Points on a hilly landscape, in no order, each with its height.
A ball rolls from a point to the lowest of its 3 nearest points, and stops where none of them is lower. Distance is the straight distance between rows; heights are no part of it.
tomi: [100  92 110 175 140  63 144 183  85  85  98 164 105 158 109 112 166 148
 154]  (h 45.5)
Kad: [122 130 125 129 139 166 127 113 130 173 146 149 132  95 163 157  94 131
 123]  (h 47.4)
gezam: [141 127 120 137 103 179  85 100 119 182 158 141 128  82 181 156  93 135
 112]  (h 23.4)
teru: [145 147 113 106  99 151  84 102 157 146 143 126 100 102 146 142 100 122
 131]  (h 66.8)
Kot: [141 134 143  93 139 125 151 117 156  84 121  97 137 165  99 101 136 121
 119]  (h 35.1)
nul: [120 132 161 119 190  55 176  91  97  90 121 115 159 155  56 102 231 115
 139]  (h 42.7)
Zuf: [135 128 108 138  81 101 120 174  96  22 113  80 107 163  98  77 107 183
 129]  (h 14.2)
soki: [122 146 138 104 159 120 147 120 157 146 126 140 135 135 109 141 139  84
 136]  (h 31.6)
pabag: [132 102 113 179  45 169  71 155  90 174 132 118 117  84 206 127 106 135
 101]  (h 65.5)
vuv: [107 118 115 139 141 104 144 157 128 117 120 148 107 139 125 130 129 130
 143]  (h 41.2)
gimi: [128 146 137 115 165 172 139 103 147 188 145 149 155 106 144 176 104 101
 129]  (h 31.0)
lav: [120 125 122 127 118 136 122 126 131 136 133 135 101 104 153 143 105 137
 136]  (h 52.0)
vokiv: [135 114 150  88 165  69 165 100 128 105 138  72 171 166  31  85 189 123
 109]  (h 42.0)
digi: [130 116 114 150  68 116  84 157 109 124 116 128  84 103 159 105 111 161
 133]  (h 30.2)
puga: [133 117 142 179 140 191 124 113 104 197 127 191 147  88 197 160 116 132
 117]  (h 59.8)
peged: [155 156 112  92  98 184  77  84 171 192 165 119 117  82 148 160  75 108
 114]  (h 27.5)
zevo: [117 154 138 101 170 148 144 110 161 180 140 134 155 122 120 166 119  75
 132]  (h 23.2)
Veg: [120  94 137 200 119 161 125 159  70 159 119 168 138  99 217 143 134 154
 117]  (h 58.5)
fel: [142 160 128  86 133 173 107  81 176 168 156 126 123  93 142 164  93 104
 126]  (h 11.3)
nuz: [129 155 169 104 199  60 172  72 113 126 127 124 157 123  65 120 234 103
 154]  (h 43.0)
gop: [121 108 136 175 113 166 113 131  89 168 130 156 143  92 203 151 114 149
 115]  (h 53.2)
Ver: [151 154 124 112 106 144 102 106 163 111 124 119 100 133 128 121 109 128
 130]  (h 75.1)
veni: [148 128 153  72 150 115 164 100 175 107 129  79 165 163  60  96 148 113
 111]  (h 40.1)
Vupu: [107 130 123 131 168  96 145 136 126 127 126 149 132 142 103 136 163 104
 142]  (h 38.7)
zol: [119 132 130 145 183 152 136 120 121 186 147 169 171 117 128 183 129 108
 122]  (h 39.7)
runel: [100 113 119 144 140 127 131 151 104 144 127 159 124 109 157 145 105 141
 137]  (h 22.9)
des: [120 117 119 120 119  95 158 163 117  43 112  90 136 179  87  92 140 145
 127]  (h 37.5)
dunu: [142 128 107 146  53 146  66 144 125 165 136 119 100  94 166 110  89 139
 114]  (h 52.1)
lofu: [135 150 128 123 166 192 128  84 146 205 157 159 157  99 161 190  93 108
 113]  (h 37.4)
tal: [123 101 105 155 101  84 150 189  88  30  97 121 106 181 105  83 134 175
 133]  (h 9.7)
sos: [126 155 156  84 167 125 152  91 180 163 133 124 150 144  88 138 157  78
 133]  (h 33.0)
mun: [148 150 149  88 137 145 144  95 185 123 125 114 134 152 103 121 131 104
 129]  (h 24.8)
mik: [105 127 127 152 161  66 139 144 110 103 112 146 125 154  88 123 187 106
 146]  (h 41.9)
vima: [144 132 111 133  72 134  83 130 135 135 133 124  87 101 149 116  96 149
 130]  (h 50.1)
nilu: [130 119 133  74 110  91 157 150 146  43 116  48 141 160  69  65 128 146
 128]  (h 39.4)
bav: [117 105 125 156  96 142 102 144  92 154 132 139 120  87 191 133 103 149
 119]  (h 62.1)
puli: [116 109 122 155 140  63 152 159  98  65 110 124 128 187  77  97 186 124
 136]  (h 43.7)
pasu: [104 102 117 162 114  96 119 173 100 110 102 150  95 126 150 114 119 165
 148]  (h 50.2)
pive: [102 131 124 138 175  99 141 143 123 146 131 153 148 132 112 160 147  99
 142]  (h 41.8)
pum: [127 116 148  55 133  87 166 136 158  76 124  45 154 164  48  73 143 136
 119]  (h 40.6)
Vib: [125 116 114 146 114 103 145 162 120  66 100 132 100 164 114 104 131 155
 139]  (h 12.4)
pazo: [139 105 129 196  73 178  90 142  70 163 122 148 132  90 234 141 126 134
 107]  (h 60.5)
sevu: [144 138 113 130 106 122 123 142 131  70 118 120  98 151 120 105 120 156
 137]  (h 25.7)
mus: [138 133 153  96 153 102 163 102 157 116 115 104 150 167  73 113 177  98
 122]  (h 42.4)
dukug: [128 127 124 120 129 122 144 138 143  88 119 131 106 160 110 116 130 126
 143]  (h 28.1)
Baref: [ 98  86 125 177 123 109 123 179  71 126 114 157 118 105 174 128 122 165
 137]  (h 53.7)
ketal: [139 130 108 123  84 160  81 111 138 173 153 131 110  83 165 140  86 133
 118]  (h 54.3)
Vakup: [128 158 127  92 153 154 138 104 175 160 141 130 127 115 130 159 108  92
 136]  (h 11.4)
gezuv: [128 158 144 127 196 172 142  93 137 201 158 161 177 124 120 192 130  81
 124]  (h 37.0)
kovo: [136 132 123 111 101 118 143 143 128  39 119  92 120 165 103  97 122 155
 122]  (h 34.7)
musi: [156 169 141  68 124 163 127  69 202 122 132 102 127 133 119 128 112 105
 124]  (h 11.5)
sav: [155 126 107 154  53 129  80 156 110  89 111 104  79 138 127  89 103 177
 122]  (h 6.2)
limi: [110 107 126 161 159 145 127 142  99 170 133 162 148 109 158 157 114 137
 123]  (h 40.5)

Two balls start at each pair of points below. Name the first point that both come to, or write none.
vima / pabag | digi
dukug / puli | Vib
sevu / pasu | none

For each start below, name the point where the ball stops.
zol | fel
soki | fel
kovo | tal
lofu | fel
teru | sav
